Each scene shows the same named points in several views. A view is turned or mirrored, and shifted as a whole, has a little noise and may leave points out.
In the rows, 128 means zero.

Scene 1
View 1
q170: [109 137 140 143 128 114 134 155 125 153 104 135 149 138  83 100 159 167
 138 105 120 124 124 107  75]
q854: [106 116 163 127 139 150 111 109 136 100 135 131 118 116 105 119 110 133
 141 133 140 122 103 106 100]
q896: [146 122 130 128 113 126 123 128 136 124 111 127 135 153  93 107 143 163
 154 146 152 167 119  99  99]
q264: [103 116 159 137 128 139 114 123 132 111 121 129 111 133 100 117 109 148
 148 139 137 136 107 104 103]
q483: [114 126 151 129 137 137 120 121 134 118 126 133 136 122  98 111 134 143
 138 121 136 123 111 106  89]
q516: [137 102 162 103 144 176  95  65 153  57 159 128 111 105 121 131  93 107
 145 161 171 140  91 101 118]
q862: [113 134 140 142 125 117 131 150 126 147 105 133 143 140  86 102 152 166
 141 113 125 131 122 106  81]
q514: [189 132 110  99 130 136 127 100 152 118 131 134 182 128  99 101 184 140
 137 128 170 158 121  99  84]
q621: [112 124 165 110 162 165 110  88 143  91 156 138 145  84 111 121 127 107
 123 110 142  89  97 110  84]
q965: [110 122 153 133 132 137 119 124 133 116 123 131 127 128  97 113 126 147
 143 128 136 130 110 105  93]
q824: [128 121 147 122 133 143 116 111 139 108 129 131 134 124 102 114 130 140
 142 133 148 136 108 103  96]
q739: [139 127 140 114 139 144 119 106 143 111 135 134 153 115 101 111 150 133
 135 121 150 128 111 104  86]
q454: [123 116 154 122 135 149 111 104 140  98 133 130 123 122 106 119 118 134
 144 140 150 136 105 103 102]
q147: [122 134 150 115 154 146 122 108 140 116 140 140 162  97 100 111 154 125
 123  99 136  98 109 109  73]
q291: [113 131 142 141 123 120 128 144 128 140 107 132 137 141  88 105 144 165
 144 121 128 136 120 105  85]
q105: [148 111 144 112 128 152 109  92 147  89 136 127 125 130 108 119 120 134
 150 155 166 158 105  99 111]
q80: [ 99 126 161 130 145 142 119 121 132 116 131 136 135 110  98 114 129 135
 132 112 128 105 107 109  84]
q513: [152 115 132 125 111 132 117 117 141 111 114 124 124 156  98 110 130 159
 159 160 161 179 115  97 111]
View 2
q513: [120 149 168 102 112 157 146  90 108 139 162 119 145  69 103 109 119 108
 177 160 104 133 134  84  93]
q965: [123 149 140 116 132 144 147  97  96 147 145  90 136 121  93  99 125 134
 164 173 119 121 131 101 124]
q80: [126 154 125 126 137 134 143 101  94 146 136  78 130 148  93 101 131 145
 161 174 130 119 129 117 139]
q854: [148 155 144 124 121 141 151 116 105 140 133  90 137 128  89  97 118 138
 164 171 114 109 119 110 135]
q105: [152 163 164 117  98 145 146 113 121 126 145 113 141  90 101 114 119 115
 178 151 106 121 121 111 112]
q862: [ 82 140 127 109 153 146 138  68  81 160 158  85 132 122 100 100 139 133
 164 179 133 139 149  90 114]
q170: [ 72 137 120 108 161 145 136  63  74 164 160  80 130 128 101  99 143 136
 161 183 139 142 152  88 115]
q514: [103 171 145 116 107 131 114  73 118 121 163 115 129  93 129 148 158 106
 194 127 135 167 143 133  96]
q264: [133 145 148 114 128 151 155 106  97 148 142  92 141 114  87  90 114 134
 161 179 110 110 126  91 124]
q291: [ 91 142 132 109 147 147 140  74  85 156 156  89 134 116 100 101 136 130
 164 177 129 136 145  91 113]
q516: [197 175 168 131  80 136 153 146 137 112 124 110 141 108  92 113 107 125
 176 146  97 100 100 131 132]
q621: [160 174 125 141 115 119 136 122 115 125 120  78 126 162  97 116 135 147
 169 155 132 114 115 151 151]
q147: [122 166 117 133 131 122 127  95 103 134 136  78 122 156 106 121 148 141
 170 155 142 134 132 142 138]
q824: [130 157 145 119 120 141 142 100 106 137 145  97 136 114  99 109 128 128
 171 161 119 125 129 111 120]
q896: [103 146 155 103 124 153 141  79 100 146 164 110 140  81 105 110 129 113
 174 164 115 139 141  86  97]
q454: [145 158 150 120 114 142 148 111 109 135 139  98 138 113  95 105 120 129
 169 164 113 116 122 110 125]
q483: [119 152 134 119 132 139 141  95  97 145 143  87 133 128  98 105 131 135
 165 169 126 126 133 109 127]
q739: [124 164 136 124 120 132 131  94 109 132 145  95 130 123 108 122 141 128
 175 151 130 136 132 127 121]
View 3
q291: [125 113 119 111 109 113 124 140 147 128 146 117 152 118 158 121 148 162
 122 111 124 102 114  74 147]
q80: [153  92 130  77 117 128 124 132 139 134 146 142 160 101 151 113 145 165
 108 114 129 129  85  89 117]
q965: [142 106 131  92 106 118 129 146 134 130 152 128 152 109 141 126 147 164
 115 115 138 125 101  96 131]
q739: [135  96 144  94 109 129 132 135 121 141 137 152 127 102 123 125 135 157
 125 129 113 125  85  92 127]
q896: [113 124 135 123  94 108 134 157 126 129 151 116 127 120 126 142 143 157
 136 124 130 107 120  93 155]
q862: [123 110 116 112 113 114 121 133 153 129 141 119 153 117 164 116 147 160
 122 110 115  97 113  67 149]
q105: [136 112 156  94  90 120 142 164 103 136 158 137 122 107  97 149 139 160
 129 134 146 142  97 123 129]
q824: [139 104 141  93 102 122 133 148 123 135 150 137 137 106 126 131 141 161
 122 124 133 130  95 102 129]
q516: [165  98 170  62  90 131 146 169  88 139 166 155 129  93  81 151 139 165
 116 138 164 175  73 150 101]
q854: [157 100 139  75 104 123 132 150 124 132 159 136 155 102 132 129 147 167
 109 118 150 143  90 111 117]
q147: [148  81 138  79 123 139 125 118 133 145 130 165 141  94 142 107 136 159
 116 123 102 127  71  81 114]
q483: [141 101 133  90 110 122 128 139 134 134 147 136 149 107 143 122 144 163
 117 119 128 123  94  91 128]
q621: [169  76 149  55 119 144 130 127 119 146 141 173 147  86 127 113 137 163
 106 126 125 153  58 106  95]
q513: [115 128 143 121  86 107 140 169 115 128 158 113 121 120 109 153 143 159
 137 129 143 117 121 108 153]
q514: [102 105 156 126 103 129 138 134 109 149 123 159  88 108 100 135 123 147
 150 144  83 106  92  83 149]
View 4
q454: [140 108 123 108 152 105 127  97 158  80  82 124 159 127 112  93  99 120
 109 135 126 139 113 154 123]
q291: [114  67 112 130 167 129 120  89 152 110  95 148 169 132  69  94  97 125
 134 153 159 122 122 141 137]
q516: [166 147 134  87 138  83 135 108 165  53  67 102 147 125 154  93 104 115
  84 118  94 153 104 169 112]
q80: [112  82 114 103 149 120 116  76 158  90 103 122 160 110 100  88  80 126
 130 138 139 159 118 150 120]
q739: [120  86 124  91 154 127 132  86 168  99  85 128 131 132 106  98 105 122
 119 139 135 147 113 168 140]
q862: [106  59 111 128 167 136 119  84 153 114  98 149 165 131  64  95  95 126
 139 155 164 125 122 142 139]
q514: [122  79 134  84 165 145 151 102 181 122  64 143  97 164  99 111 138 118
 112 145 142 124 108 187 170]
q621: [115  98 123  70 136 115 122  70 169  77 100 101 134 104 133  89  82 123
 119 124 116 188 110 170 116]
q147: [100  72 119  79 147 135 124  68 169 100 101 119 127 116 107  94  90 125
 132 135 137 172 114 169 133]
q264: [137 101 116 127 156 104 118  96 149  81  89 131 182 123  96  90  90 122
 117 141 135 130 118 140 118]
q824: [133  96 122 107 155 115 128  95 161  91  83 129 151 131 103  95 102 121
 114 139 134 136 114 157 130]
q483: [119  83 117 109 155 121 121  84 159  95  93 131 158 123  95  92  93 123
 124 141 141 143 117 151 128]
q105: [155 120 131 107 155 102 137 111 163  81  66 127 147 143 120  99 116 116
  96 135 119 125 110 163 133]
q170: [ 99  49 108 130 169 141 116  79 153 120 104 152 167 129  57  94  92 128
 146 157 170 127 124 139 140]
View 5
q854: [103 119  88 103 105 110 132 148 140 119 134 111 102 169 152 104 159 116
 111 118 116 133 131 127 163]
q454: [105 117  97  97  98 106 144 149 134 119 133 112 105 153 154 112 151 112
 110 125 116 136 129 130 164]
q264: [113 119  76  98 107 115 140 146 143 120 127 107  93 163 148 102 152 111
 104 129 129 150 129 133 166]
q824: [106 118  89  91 103 100 153 151 125 119 133 118 102 153 151 122 149 114
 113 129 124 145 141 134 159]
q170: [124 124  31  75 140 107 164 152 115 121 121 120  69 182 132 133 147 123
 108 138 162 187 176 143 145]
q965: [112 120  72  93 113 110 146 149 132 120 129 113  92 167 146 114 152 115
 108 129 132 153 143 133 159]
q483: [108 120  73  91 115 103 148 152 124 119 132 118  93 170 147 122 154 120
 114 125 130 151 152 133 154]
q147: [ 91 121  81  91 121  86 146 162 102 116 146 135 102 185 152 143 164 138
 132 108 117 134 176 127 138]
q291: [123 122  49  80 125 109 162 149 124 121 121 116  78 167 137 125 146 115
 105 140 153 178 158 142 154]
q80: [102 122  69  98 122 105 133 153 126 118 136 120  92 188 147 116 164 129
 118 113 124 140 157 127 150]
q105: [106 113 117  92  82 101 158 149 132 119 133 114 117 125 158 119 140 102
 108 135 113 136 117 136 170]
q862: [123 122  42  77 131 106 164 151 117 121 121 118  75 172 135 130 146 119
 107 139 157 182 167 143 149]
q739: [100 118  92  86 106  90 160 157 110 118 138 128 106 156 152 140 149 122
 121 125 121 142 157 134 150]
q896: [125 117  77  75 102 104 179 148 124 121 121 114  93 129 143 129 129  98
 100 155 147 175 137 148 165]
q513: [124 115  93  80  89 107 177 145 132 122 120 109 102 114 148 122 126  91
  97 157 138 167 120 148 173]
q516: [ 87 113 145 113  69 100 130 149 143 117 146 111 134 135 171 102 155 108
 116 114  81  98 100 122 175]
View 6
q965: [106 133 141 181 125 103  74 133 119 133 134 120 158 115 119 110 126 145
 102 166 109 103 122 112 139]
q291: [108 127 138 168 109 109  60 136 108 111 141  99 156 121 115 110 112 144
 100 168  83  92 131 130 126]
q896: [119 132 143 175 109 125  67 127 122 114 127 115 145 113 113 136 123 114
  85 149  85  80 116 142 153]
q854: [103 137 143 190 138  97  84 132 127 151 129 136 159 112 122 106 136 149
 105 165 128 112 116  96 147]
q454: [109 138 142 190 136 107  84 127 133 147 126 135 155 109 122 118 137 137
 101 156 126 105 110 107 155]
q862: [107 124 135 166 108 108  58 136 107 106 146  91 159 122 116 109 106 150
 105 169  80  91 133 134 118]
q516: [111 148 144 211 162 107 108 116 160 183 112 169 155  97 132 127 161 131
 103 142 168 116  86  87 184]
q170: [105 123 132 163 105 107  53 139 103 100 152  82 162 124 116 104 100 157
 108 173  73  91 137 137 109]
q264: [105 137 149 183 123  99  76 138 112 139 127 135 154 117 111 108 134 137
  93 171 109 105 125  99 149]
q621: [ 98 134 122 200 161  95  95 119 155 162 142 121 174 105 146 101 130 180
 137 156 159 124  99  98 134]
q514: [126 127 118 183 130 145  77 102 167 116 139  87 154 100 143 155 110 129
 115 117 111  76  86 173 146]
q513: [122 137 149 180 112 128  73 125 125 124 118 131 140 110 109 144 133 102
  76 144  93  80 110 135 169]
q824: [110 134 137 186 131 112  80 126 134 138 131 122 156 110 124 121 128 140
 104 153 117  99 111 119 147]
q105: [117 140 144 194 136 120  88 119 145 149 118 143 148 104 123 137 142 118
  92 141 127  95  98 117 172]

Which points are out of place in each view (at most two, in the order of its rows)? Write none if all are in place.
view 1 | q170
view 2 | q291
view 3 | none
view 4 | none
view 5 | q264
view 6 | q516
